Each row is a point on a tangle of strands that fork, close into loops and nearly touch. The rows are in no order.
In the rows, zero is written as 128.
Two points are linked if the straight distance between their rows is under 94.4. Some points are linked to none.
Q164: [147 110 170 136 128 145 186 159 115 177  64 149 138 117 129 129 130 145
 142 156 140]
Q854: [143 118 113 130 188 121  87  60 144  70 145 120 123 124 155 119 142 117
 121 121 160]
Q128: [169  88 109 119 112 130 139  95 132  94  93 147 139 132 173 105 115 133
  96  97 149]
Q363: [126 135 114 151  75 138 134 128 139 160 141 144 178 163  84 139  87 124
 139 119 130]
Q445: [147  66 171 119 182 141 165 180 108 155 136 141 120 180  99 102 134 147
 126 112 137]
Q899: [ 60 145  88 121  81 173 144 144 152  67 125 144 160 161 145 163 135 145
 135 188  87]
Q64: [151 146 156 151 130 138  88  75 134 142 119 124 132  83 110 163 115  80
 127 118 166]
Q707: [122 158 114 163 102 109  96 134 133 160 157 143 133 151  71 138 100 137
 152 115 124]
Q569: [ 73 166  57 110  86 136 129 155 166  65 191  81 154 170 118 142 128 102
 114 120 156]
Q373: [105 125  71 128  87 118 150 171 136  78 140 138 134 172 169 135 139 166
 141 157  92]
Q159: [144 148  43 140  75 159 167 195 136 129 158 125 165 125 152 118 124 145
 155 200 107]
Q489: [124 113  97 138  74 109 164 112 159 135 112 147 142 125 155 121 101 149
 153 149 136]
Q219: [147  73 164 113 141 132 145  61 117 142  88 147 133  64 145 111 108 138
 124 133 160]
Q740: [125 154 191 141 168  82  90 117 152 144 126  92 127 114  94 158 125 107
 119  83 125]
Q161: [133  99 144 132 119 151 158 125  88 132 173 151 120 102  97  89 100 146
 136 143 144]
Q388: [126 102 102 110 144 147 129  73 157  56  89 130 149 126 203 136 153 129
 103 146 141]
Q773: [125 103 204 133 172 139 147 119 108 126  80 138 150 109 129 133 140 143
 132 144 115]
Q544: [146 132 145 123 128 128 175 168  98 185 173 125 104  74 109  86 122 132
 160 155 155]
Q737: [157  95 250 108 215 125  96 129 121 124 102 127 123 110 114 133 133 100
  86 112 123]
Q301: [ 98 166  38 140  72 178 160 174 159 110 161 129 142 183 136 128 152 131
 132 175  87]
Q733: [174  72 171  92 189 144 130 137 107 164  99 135 119 136 125  69 138 118
  69  84 148]
Q752: [ 41 152  49  82  84 153  95 128 195  39 149 103  89 147 166 173 154  75
 114 188 167]
Q754: [ 92 127  56 118  64 131 123 125 142  86 138 130 144 143 178 133 120 152
 139 161 121]
Q856: [110 182  34 121  88 140 151 184 133  83 188 102 117 130 158 130 152 133
 145 171 113]
Q891: [ 72 173  38 109  67 160 129 158 162  69 160  93 122 118 163 152 134 100
 133 217 145]
Q573: [120 147 138 131 132 150 131  98 156  55 116 123 159 148 134 150 130  93
  98  93 132]
Q619: [ 91 112 130 126 108 130 137 145 117  72 169 106 164 127 130 140  94 139
 159 144 144]
Q37: [115 153 126 152 150 152 127 115 148 154 156 126 155 121  86 127 130 117
 161 144 147]
Q710: [135 107 200 137 139 139 195 147  76 125 121 155 106 105  85 119 123 130
 135 133 120]
Q204: [137 114 192 139 159  89 126  66 172 147  82 138 109  88 140 140 131 114
 114 105 139]
Q254: [146 128 165 135 113 162 158 165  67 121 116 149 125 106 100 145 119 129
 147 148 113]
Q761: [106 136 137 122  91 129 151 159 118 126 117  89 177 109 139 155 107 139
 165 110 111]
Q447: [142 103 141 119 144 108 182 157 116 183 158 119  93 134 107  74 137 155
 110  92 129]
Q310: [172 111 170 111 119 103 114 112 106 186  67 153  75  89 131 122 123  97
 102  87 141]
Q325: [128  85 181 113 118 138 138 159  65 222 134 185  64 130  75 109 134 127
 117 147 111]
Q978: [131 140  95 141  93 116  59  64 162  67 103 121 136 115 152 190 133  73
  82 102 139]
Q156: [116 158  80 136  96 142 181 159 143 106 174  95 143 139 118 116 127 120
 136 109 133]
Q375: [104 158 144 149 101 148 148 116 134  67 119 135 153 123 125 175 139 108
 116 112 102]
Q13: [125 135 101 131  86 152 108  45 162  85  94 125 145  92 156 166 129  80
  98 127 149]
Q242: [103 156 180 135 160  99  97 117 122 171 147  96 126 101  99 124 129 137
 148  93 112]
Q669: [ 37 157  59  97  53 147 112 140 184  53 143 124  93 146 165 170 148 102
 129 220 137]
Q742: [ 95 142 118 145  99 176 122 123 117  95 110 136 171 147 134 150 124 144
 144 169  96]
Q519: [139 145  87 141 159 159 180 160 119 102 162 111 142 153 134 102 172 145
 145 145 126]
Q950: [126 144 114 152 155 159  93 120 141  86 145 148 148 187 110 128 143 102
 113 126 126]
Q841: [126 150 149 142 153 169 134 113 110 201 108 135 139  96 112 102 138 143
 133 122  90]
Q459: [133 111 124 129 138  88 158  81 154 126 111 119 128  96 182 108 132 159
 144 131 146]
Q210: [ 78 124 112 114 106 169 126  66 166  21 117 143 143 119 167 169 139 112
 105 178 137]
Q83: [128 150 126 125 190  97  79 156 126 123 134  65 153 175 136 140 136 152
 126  85 119]
Q784: [140 100 157 103 154 134 155 203  74 223 176 131  75 129  91  89 139 152
 141 151 126]
Q724: [149 128 134 154 181 155 108 131 148 106 115 145 153 220 105 126 152 130
  93 105 105]
Q677: [156 114 128 131 103  87 155 135 119 119 129 136  95  93 146 132 110 114
 154 148 178]
Q134: [ 87 137  67 124  64  99  94 105 148  78 172 122 133 121 154 138  98 140
 154 158 129]
Q111: [103 152 122 150  91 135 150  86 141 120 152 153 150  88 106 130 109 143
 156 151 116]
Q96: [ 74 190  99 153 100 109 124 105 187  91 140 110 138 148 141 164 154 123
 142 149 123]
Q792: [123 133 115 140 114 149 143 131 162 132  97 116 188 176 133 141 121 107
 115 104 147]
Q916: [149 137 144 152 120 162 128 131 100 163 116 146 135 123  85 134 118  88
 130 113 147]
Q656: [155  84 142 117 147 103 165 153 103 161 122 176  81 140 122  84 124 157
 135 148 127]
Q924: [ 84 118 111 115  88 135 112 120 138  48 151  99 178 132 155 176  90 117
 152 154 148]
Q377: [168 106  90 121 112  92  90 133  99 130 147 141 112 139 117 121 103 121
 139 116 169]
Q391: [169 129 160 146 148  98 139 152 122 110 115 174  87 171 101 130 150 120
 126 120 113]
Q562: [ 82 118 152 119 112 143 110  88 136  11 113 127 155 126 173 183 134 116
 103 153 103]
Q89: [118 141  91 143  73 114 142 165 116 114 159 138 140 162 126 147 117 153
 164 156  84]
Q566: [128 116 209 128 157 134 154 148 106 160 143 155 104 130  62 116 135 118
 116 115 113]
Q769: [167 116 150 144 154 134 153 111 127 125  68 174  93 109 142 128 149 113
 120 150 144]
Q997: [139 128 147 154 153 111 101 118 171 108  92 118 145 136 139 160 139 111
 134 126 137]
Q858: [124 111 196 146 122  77 118  85 151 189  81 136 106  85 119 137 115 123
 138 121 136]
Q51: [138 109 131 120 170 119 145 187 104 213 187 120 117 141  88  81 129 161
 165 158 121]
Q995: [102 129  90 144  71 126 130  88 190 130 104 143 158 135 146 141 115 128
 140 149 132]
Q350: [133 113 153 129 151 131  87 127 120  44  93 143 149 161 161 164 132 135
 104 130  76]
Q965: [120 121 161 136 141 145 150 116 130 234 112 143 119  86 123  92 127 157
 147 163 108]
Q385: [151 129 106 119 129 105 117 107 131 183 164 126 118 117 108  87 106 145
 134  93 152]
Q218: [127 101 142 131 186 131 125  72 136  93 154 134 131 138 126 109 130 129
 140 132 164]
Q940: [120 131 152 128 168 110 106  74 157 102 142 148 121 142 126  98 143 148
  98  81  85]
Q340: [138 138 128 123 137  82 102 120 131  47 134 117  98 147 149 152 131 125
 125 102 118]
Q399: [126 150 130 144 116 130 171 186 119 210 149 109 139 119  96 115 126 152
 150 127 102]
Q990: [131 179  47 145  90  90 122 131 190 143 159 120 110 155 124 120 132 132
 140 126 145]
Q682: [140 113 103 125 127 147 135 130  86 115 171 164 109 131 117  95 123 154
 144 140 116]
Q294: [ 95 148  74 110  98 130 141 183 128  47 141  97 131 174 173 138 145 137
 132 135 113]
Q80: [156  88 122 118 155 135 149 172 105 171 164 127 114 176 100  91 123 144
 124  95 133]
Q981: [ 83 180  97 152 121 155 136 109 180  90 129 140 144 155 133 136 160 118
 128 168 111]
Q847: [ 72 180  78 125  98 149  97 120 155  56 176 119 139 167 108 169 131  88
 111 126 150]
Q137: [146 101 140 136 178 143 106  73 144  77  99 113 153 109 175 133 146 125
 106 131 149]
Q533: [142 154  70 153 133 139 107 159 122 174 166 120 137 200  64 124 144 142
 134  90 101]
Q282: [145  68 215 109 179 110 148 168 115 160 100 149  94 176 104 116 129 124
  99 105 127]
Q152: [149 158  60 137  70 161 137 153 117  88 123 124 130 133 141 141 135  95
 120 123 148]
Q723: [176  83 192 119 170  98  99 148  89 129  88 161  80 131 128 126 117  99
 105 114 154]
Q514: [153 129 152 126 190  94  56 108 170  81 127 118 151 186 111 134 136  99
  66  76 112]
Q162: [111 126 116 138 114 105 101  56 164  44 150 172 119 131 139 138 122 122
 103 127 102]
Q620: [151 131 176 130 147 151  86  99  93 150  93 131 136  64 128 141 108 103
 115 121 140]
Q272: [138 106 101 122 109 115 113  94 121 122 184 131 133  85 127 115  89 129
 166 162 175]
Q634: [114 161  97 154 114 135  81 100 146 140 148 108 154 120 106 145 114 102
 162 149 165]
Q444: [142 120 154 134 181 106  85  88 117 120 105 162 119 125 146 115 142 167
 130 145  85]
Q798: [ 42 154  91 121  98 106 134 108 189  49 125 104 132 148 163 177 141 121
 132 161 128]
Q141: [128  98 141 122 162 159 148 170  92 188 171 134 134 113 108  83 109 178
 175 181 119]
Q552: [134 150 111 143 109  84 102 134 141 164 137 138 127 174  68 133 117 120
 122  65 120]
Q659: [177 125 107 110 110 131 124 158  94 156 113 101 134 132 139 115 125 120
 113  57 128]
Q584: [143  59 203  88 181 149 118 119  98 192 109 156 113 145 121  68 125 136
  63  76 105]
Q641: [132 137 196 139 173 158 113 125 125 116 109 122 148 138 107 144 138 109
 105  93  99]
Q501: [ 88 138 101 135 135 113 149 116 173 123 142 114 148 156 148 119 132 158
 155 132 124]
Q442: [ 31 136  72 103  83 155 133 162 173  66 138 110 148 185 170 151 134 139
 139 189 100]
Q333: [149  89 141 119 133 159 140  84 102 128  71 159 151  68 160 119 119 159
 127 182 148]
Q458: [136 138 177 144 195 129  83  71 156 114 115 155 126 129 132 105 153 140
 100 124  83]
Q679: [175 110 171 133 185 142 118 140 149 118 109 144 133 186 107 112 151 108
  63  73  98]
Q762: [158 145 161 151  96 153 128 131 112 126 109 151 130 119  98 154 116  97
 104  81 115]
Q478: [103 181  90 159  92 135 106 146 159 129 133 111 162 120 121 165 122 112
 171 176 135]
Q472: [140 123  81 115 122 157 131  99 132  87 106 131 159 134 190 107 145 141
 104 132 128]
Q839: [146 122 140 129 118 138 180 181 115 209  84 138 124  90 134 114 132 161
 173 185 126]
Q962: [162  96 123 136 103 101 189 159 128 159 117 147 120 103 117 104 111 134
 158 139 166]
Q397: [149  86 168 120 146  86 145 163 105 202 119 173  52 157 121  99 145 146
 128 126 118]
Q303: [156  86 197 116 147 132 149 160  94 198  62 157 105 128 131 113 143 131
 124 132 131]
Q428: [126 134 210 123 164 111 137 142 117 213 138 149  75 140  55 108 147 104
 103 110 127]
Q836: [152  99 161 139 121 104 156  93 127  98  58 156 110  92 144 153 139 135
 118 137 124]
Q621: [128 102 205  74 153 114 111 150  70 199 120 136  57 109 102 102 136 109
  61  81 112]
Q376: [145  96  94 121  91 148 174 111  91 129 127 171 120 114 140  91 122 164
 102 110  87]
Q564: [127 156 114 137 101 160 115 120 106 174 115 120 160  98 135 129 122 140
 134 120 102]
Q512: [136 186  63 140 132 121 107 166 127 145 175  96 144 169  84 129 137 131
 123  91 130]
Q82: [166 100 175 109 134 106  81  96 104 107  94  92 132  74 146 163 100 105
 101  68 141]
Q99: [149 113 144 115 176 175 159 160  65 163 150 134 111 108 107  86 146 152
 146 159 122]
Q735: [142 123 158 154 163 146 162 159 142 207 135 143 119 172  72  98 145 121
 122 121 144]
Q806: [142  95 129 113 127 151 192 146 102 150 158 126 126  56 122  75 110 139
 148 159 166]
Q314: [134 112 221 134 158 156 114 114 109 108  79 157 143 119 111 145 110 127
  99 131  91]
Q920: [152 123 184 121 156 124  82 122  94 156 111 166  86 119 110 127 135 119
 101 110  91]
Q663: [144 130 142 136  99  90 134 112 132 148 102 159  91 120 137 134 115 147
 133 110 105]
Q777: [129 126 140 115 123  93 151 126 117 125 164 119 105 121 115 114 119 123
 105  67 111]
Q221: [148 132  85 137 107  74  97 114 136  68 136 119 104 136 152 147 114 125
 139 135 154]
Q538: [158 125 199 134 196 150  92 133 135 119 116 119 159 145 111 128 137 105
  56  70  92]
Q32: [129 162  78 148 106 109  88 135 149  78 137 147 112 160 131 154 129 113
 137 136 142]
Q529: [142  99 180 115 138 171 140 112  80 164 107 150 141  93 107 104 112 131
  97 104 117]
Q730: [147 124 124 134 169 146 190 155 110  99 128 132 123 129 151 109 162 156
 155 162 124]
Q281: [142 148 119 145  96 123 184 190 123 208 130 125 123  97 124  99 113 163
 174 178  94]
Q590: [142  94 153 110 155 141 167 193  76 246 137 146  81 114 103  80 133 138
 143 198 134]
Q345: [ 75 123 119 121 133 100 145 121 157  70 148 105 143 154 173 123 137 179
 159 149 106]
Q486: [ 81 143  83 112 102 165 145 107 154  27 132 110 140 112 175 155 147 104
 133 173 160]
Q188: [163 140 152 140 156 117 140 170 101 157 104 134  93 152 116 133 144 120
 118 103 118]
Q62: [135 163 163 136 200 100 114 103 144 125 161 124 111 136  92 103 153 131
  92  71 106]
Q612: [121 122 186 105 195 115 109 146 120 233 143 126  79 155  74  89 165 119
  92  84 108]
Q488: [160 129 146 126 152 111 140  72 160 151 106 116 120  97 152 104 130 121
 116 102 159]
Q372: [154 125 108 143 142 108 104 143 111 106 124 156 107 184 119 135 142 142
 121  92  94]
Q316: [129 100 105 130 122 158 156  91 137 106  71 167 150 100 173 116 137 170
 140 203 138]
Q873: [128  72 163 113 135  92 176  64 150 119  93 132 125  68 165 128 102 152
 138 147 157]
Q9: [127 149 121 122 158  85  78 141 137  67 123  80 138 179 157 153 146 130
 113 100 118]
Q6: [130 136 117 134 112 132 102 133 118  62  76 143 149 175 164 175 138 123
 115 134 102]
Q951: [155  99 123 126 132 150 172 158 118 236 132 180  94 112  99  83 132 147
 144 196 137]
Q960: [114 146 159 130 171 125  84 105 105 192 159 118 129 128  87 118 118 162
 155 120 101]
Q139: [136 138 107 155 110 167 179 149 145 147 119 147 157 136 118 117 130 146
 151 164 115]
Q485: [133 100 207  97 199 124  80 110 129 184 130 137 111 134  99  82 133 130
  64  66  91]
Q157: [143  93  80 130  93 132 170 121 135 142 108 173 134 101 160 107 109 169
 145 196 143]
Q648: [150 140 126 132 152 148 181 148 129  78  85 123 129 137 164 130 159 143
 127 135 127]
Q21: [133 113 109 134 132 126  82  88 108 110 105 151 130 137 164 137 126 163
 150 160  96]
Q998: [149 117 142 155 154 155 152 155 129 221 134 163 105 143  73  93 137 141
 155 160 131]
Q335: [147 153 131 142 130 120 120 159 109 122 116  89 125 106 135 167 131  95
 162 132 157]
Q28: [158  94 134 129 128 128 189 136 115 157 115 185  90 112 109  94 117 128
 134 160 159]
Q725: [156 132 175 125 139 105 130 168  95 138  86 120 104 111 128 157 134 103
 141 116 139]
Q427: [144 118 143 123 130 112  94 119 106  67 121  77 146 108 153 169 107  96
 119  77 154]
Q160: [131 116 164  96 144 116 107 108  99 201 149 107  92  60 122  91 111 120
 128  99 147]
Q555: [126  79 243 118 157 120 170 124 114 166  75 164 101  97 101 116 129 110
  85 121 139]
Q774: [111  98  96 120  78  92 104  88 146  85 178 126 136 102 136 145  90 134
 163 165 163]
Q429: [136 147 131 146 175 157 103 126 132 179 107 131 146 135 106 113 149 131
 124 102 116]
Q479: [144 119 101 138  80 124 132 153 129  99  82 154 142 178 148 163 117 131
 128 129 100]
Q866: [134 165  44 125  91 176 109 121 136  91 124  99 149 119 168 139 130 101
 127 149 155]
Q550: [129  89 132 129 107  86 119  70 126  83  64 164 125 102 181 163 122 156
 121 160 111]
Q929: [101 177  11 130 101 126 118 139 177 124 167 113 135 171 146 114 147 132
 128 143 132]
Q454: [ 98 165 126 138 127 128 118 142 130 124 122  71 173 126 151 154 129 152
 155 102 108]
Q570: [164 142 134 148 172 148 154 123 137 150  89 170  93 129 134 109 173 133
 132 152 119]
Q56: [137 143 124 132 139 163 143 139 140  91 112  95 175 154 132 126 138  97
 104  86 139]
Q15: [133 175  55 132 111 125 106 176 102 128 165  99 135 137 112 130 140 136
 149 131 108]
Q45: [118 108 101 129  93  98  96  70 140  94 101 153 137 121 178 152 108 160
 145 150 106]
Q687: [130 127 115 120 117 126 166 154 124  67 107 107 144 131 182 152 134 117
 138 139 149]
Q778: [ 40 150 106 103  91 134  95 122 188  20 105 104 123 154 164 193 150  88
 101 155 126]
Q172: [137 163  52 150  78 107 156 154 176 116 148 146 114 145 117 128 133 109
 155 163 146]
Q844: [ 95 167  24 130  98 148 153 188 167  68 172 126 117 174 150 120 167 131
 140 185 113]
Q867: [134 123 126 122 108 110 114 117  92 165 129 120 116  52 148 136  90 163
 169 158 112]
Q503: [129 144 101 144 146 151 124 137 143 178 138 108 162 172 108 112 151 155
 127  88  91]
Q54: [ 56 120  88 117  88 153  89 110 176  82 140  88 187 163 156 176 103 118
 146 154 160]
Q353: [143 108 189 115 162 161 142 172  89 215  91 135 112 140 107 117 158 131
 112 117 103]
Q393: [141 115 150 119 178  64 105 156 123 183 128  95 131 170  90 119 112 122
 137  77 173]
Q215: [ 86 152 102 134 120  81  57 117 172  73 130  82 142 145 138 189 122 105
 154 124 149]
Q770: [164 139  86 140 115 124 127 210  91 151 161 112 129 153 107 119 118 146
 151 130 123]
Q683: [105 153  66 112  94 141  57  85 171  62 113 102 137 137 165 178 144  75
  87 120 154]
Q464: [131 112 170 114 173 151 122 154 115 222 136 119 119 164  94 101 153 137
 101  81  94]
Q629: [136 119  91 115 123 138 149  97 139 138 173 113 148 107 125  84 112 127
 125  92 177]
Q233: [160 118 109 120 110 130 155 181  82 146 144 110 129 122 136 116 116 126
 142 104 132]
Q760: [110  75 204  99 151 131 124 153 101 237 116 117 122 129 101 106 107 128
 124 119 143]
Q886: [129  97 170 119 160 116  98 162 103 227 137 108 134 142 106 112  92 149
 150 117 137]
Q155: [133 139  71 132  91 102 145 112 149 104 162 139 127 155 104 114 134 116
 110  78 148]
Q827: [147 100 223 135 127 116 162 118 124 131  85 152 126 106 105 147 114  89
 111 117 145]
Q176: [115 126 140 141 113 154 170  92 110 134 126 172 142  78 121 111 119 165
 145 178  98]
Q617: [142 117 159 102 162  96 153 138  97 167 137 115  86 116 113  97 142 137
  94  65 114]
Q880: [127 175 122 133 198 112  97 125 132 164 168  91 127 140  74 110 147 132
  93  56 128]
Q306: [153 139 134 123 150  84  90  91 147 110 111  97 121 130 142 129 130 102
  98  54 144]
Q686: [122 134  63 136 135 190 178 171 140  88 135 119 157 164 154 111 159 143
 148 177 131]
Q608: [145 134 156 146 162 146 199 140 104 171 102 158  82 105 112  98 169 143
 119 149  99]
Q748: [127 136 109 149 113 103 187 149 158 126 142 112 140 148 124 119 136 138
 147 114 147]
Q290: [115 150  36 144  75 167 157 210 150 130 175 100 168 163 131 116 132 141
 151 166  92]
Q114: [113 173  77 118 128 124 111  95 173  86 141  76 142 109 157 143 140 103
 126 108 163]
Q171: [141 131  91 129 116 143 103 119  96  99 193 144 124 121 115 116 114 132
 160 158 154]
Q3: [108 152 131 147 127 130 102  70 145  76 132 155 119 146 135 128 147 152
 110 118  74]
Q575: [148 125  91 121 119  69  66  92 143  82 126  92 107 108 166 178 123 108
 136 108 162]
Q151: [139 100 233 103 207 127 100 128  83 155 119 116  84  82 114 122 136 110
 112 128 133]
Q412: [117 178  79 139 113 125 146 146 145 137 194  77 156 143  83 113 138 113
 133  85 137]
Q467: [112 130 151 118 166 128 111 157 106 227 175 116 122 118  88 100 129 145
 163 131 125]
Q55: [128 109 163 121 192 150 121 115  91 131 153 136 109 105 124  95 138 160
 140 151 124]
Q91: [155 157  52 136  65 167 171 173 125  94 144 122 143 100 152 128 124 109
 144 172 133]
Q862: [121 161 106 131 167 137  92 129 126 125 128  70 162 149 153 132 147 158
 138 111 119]
Q692: [146  84 157 132 135 116 130 160  96 146 106 147 143 163 125 135 111 160
 147 127 115]
Q193: [120 136 110 135 101 133 135 147 134  48  64 115 132 153 191 177 140 118
 136 156 114]
Q626: [164 140 165 149 129 125 112 141 108 188 113 153  96 123  74 134 122  81
 115 104 164]
Q382: [120  97 131 116 119 159  99  87 106 100 124 126 177  96 141 132  95 132
 141 138 148]
Q67: [ 87 135 112 132 112 157  71  96 171  93  98  89 201 144 157 182 105 102
 137 138 141]
Q229: [111 158  20 126  84 124 123 175 169 147 169  96 156 164 154 117 131 152
 149 143  99]
Q495: [140 102 202  74 185 108  71 123  94 195 130 117  79 117 117  89 127 111
  55  60 123]
Q175: [141 145 108 128  98 108 168 134 118  95 142 113 106  78 139 128 127 116
 135 115 143]
Q632: [ 85 157 113 149  85 178 138  96 129  92 129 142 165  97 128 147 118 126
 150 175 121]
Q930: [167 102  87 121  94 156 160 129 117 137 108 156 138 139 155  97 117 152
  99 109 135]
Q223: [104 101 137 139 154 130 141 100 134  68 155 119 158 139 135 137 105 126
 154 140 167]
Q786: [ 96 140  52 123  79 158 149 147 152  90 189 104 168 155 129 124 116 123
 129 137 129]
Q767: [130 140 119 131  72 109 121 140 123 175 118 106 148  71 137 141  83 142
 181 147 131]
Q729: [116 158 139 145  94 114 119  90 140  73 126 122 127 100 132 189 129  93
 132 121 118]
Q158: [112  67 233  89 157 103 170 149 117 184 105 164  73 132 102 102 135 119
  99 124 136]
Q311: [ 75 168  32  99  90 147  79 140 185  71 135  94 125 165 161 160 159  91
 112 167 177]
Q994: [121 124 159 132 140 158 209 124 101 161 119 177 114  96 104 103 144 170
 130 167  84]
Q379: [144 158 116 126 147  77 106 138 135 119 140  80 134 130 120 148 119 110
 157 111 170]
Q881: [ 91 156  37 109 102 164  70  97 157  90 128 110 138 142 178 144 137 102
 111 159 158]
Q93: [145 133 134 137 101 134 119  77 140 104  99 138 145  84 146 158 129  93
 126 127 139]
Q41: [124  98 180 126 110  82 148 122 130 181 111 149  98 109 109 120 106 136
 135 116 130]
Q772: [125 105 206 119 193 127 120 105 102 128 117 136 109  84 130 115 128 138
 125 144 130]
Q869: [100 153  67 151  67  93 102 151 130 101 188 140 129 136 133 147 105 143
 160 168 109]
Q343: [141 158 125 135 137 117 185 152 114 142 157  88 105  78 122 109 139 122
 157 130 155]
Q859: [145 119 142 108 132 126  65  79 104 136 109  98 143  68 140 150 102 126
 136  91 123]
Q455: [145 117 168 132 149  96 111 115 144  74  95 159 125 151 145 154 139 138
 104 111  70]
Q625: [128 132 104 131 116 117  85 136 108  87 157 141 127 185 112 137 112 135
 109  79  88]
Q347: [106  65 190  92 126 128 158 158 106 252 120 144 130 107  98  95 104 151
 144 164 146]
Q822: [ 73 150 130 114 131 141  86 128 149   8 128 107 144 158 158 183 148 100
  90 132 109]
Q321: [147 130 125 151  95 141 130 137  84 105 106 160 121 113 121 160 121 120
 145 159 122]
Q38: [ 86 168  63 121  77 167 132 125 147  34 148 125 123 143 135 166 146  79
 115 150 161]
Q835: [123  94 193  87 139 132 135 172  63 229 141 160  46 138  85  93 149 109
  74 118 112]
Q558: [111 117 175 112 110 119 150 158  86 224 141 144  74  86  99 100 114 129
 128 141 120]
Q843: [159 122 152 112 180 120  84 118 105 146 141 115 112 123 101 106 122 112
 101  77 152]
Q587: [123 122 139 124 126 123 133 126 106  89 152 121 141 142 118 133 111 139
 118  84 110]
Q197: [157 114 107 126 171  93  74  79 137  87 138  83 123  97 173 153 129 114
 145 117 186]
Q628: [125 131 145 120 100 111 115  81 117 144 108 111 134  64 167 141 112 168
 154 131  93]
Q279: [104 137 136 112 108  92 115  80 126 108 118  85 148  92 179 149 113 160
 142  84 100]
Q582: [110 138 131 139 149 126 153 125 154 159 140 116 152 154 132 105 132 179
 152 109  80]
Q837: [141 138 103 125 176  75  98 146 149 141 134  78 143 165 105 118 126 113
 140  94 189]
Q668: [161 122 163 128 103  92 114  97 118 141  83 151  99  99 147 147 109 107
  95  75 112]
Q35: [154 142 205 132 175  83  62 107 162 115  96 110 134 120 107 164 125  90
  81  71 104]
Q308: [131 118 181 129  87  93 158 116 102 190 133 151  82  67  98 110  96 145
 145 145 114]
Q61: [125 129  89 144  76 150 147 164 154 138 112 114 198 178 123 136  98 126
 151 116 125]
Q107: [106 166 110 163 154 163 131 102 153 109 154 136 149 152  96 126 161 115
 136 141 129]
Q865: [138 156 102 149 107  89  97 110 148 113 153 121 122 160  90 128 122  93
  98  58 139]
Q12: [161 112 159 121 113 123 126 112 101 189 103 156  67  84  99 109 122  78
 105 109 182]
Q665: [123 171  83 136  90 145 101 135 122 144 115 105 159  85 146 152 115 139
 158 155 127]
Q179: [111  97 152 137  93 125 174 153 119 117 141 106 166 106 134 138  87 151
 163 145 142]
Q43: [132 113 137 116 158 113 125 100 101 198 161 140  84  95  99  88 127 136
 126 121 153]
Q466: [147 115 116 103 103 149 194 109 125 149 154 128 127  70 137  83 113 126
 129 117 162]

A tip is a point with one link. Name the tips that can be reached along the links from each point below, in the order of the rows.
Q373 -> Q294, Q397, Q160
Q316 -> Q733, Q995, Q762
Q683 -> Q856, Q891, Q427, Q172, Q155
Q464 -> Q399, Q321

A fork is a point with three links, a tip a point with one. Leave the first point through the second and follow the links. Name the first fork or tip that comes.
Q393, Q837 -> Q827
Q555, Q158 -> Q393
Q38, Q486 -> Q107
Q552, Q707 -> Q93
Q96, Q798 -> Q156

A piece is two or more points that can be reached from each other along the links. Count, over all rows, the pieces, the separate loops (a circle has one, a figure eight two, a Y none), the forks (points with three links) and the tips (points with one).
pieces -> 9
loops -> 4
forks -> 22
tips -> 32
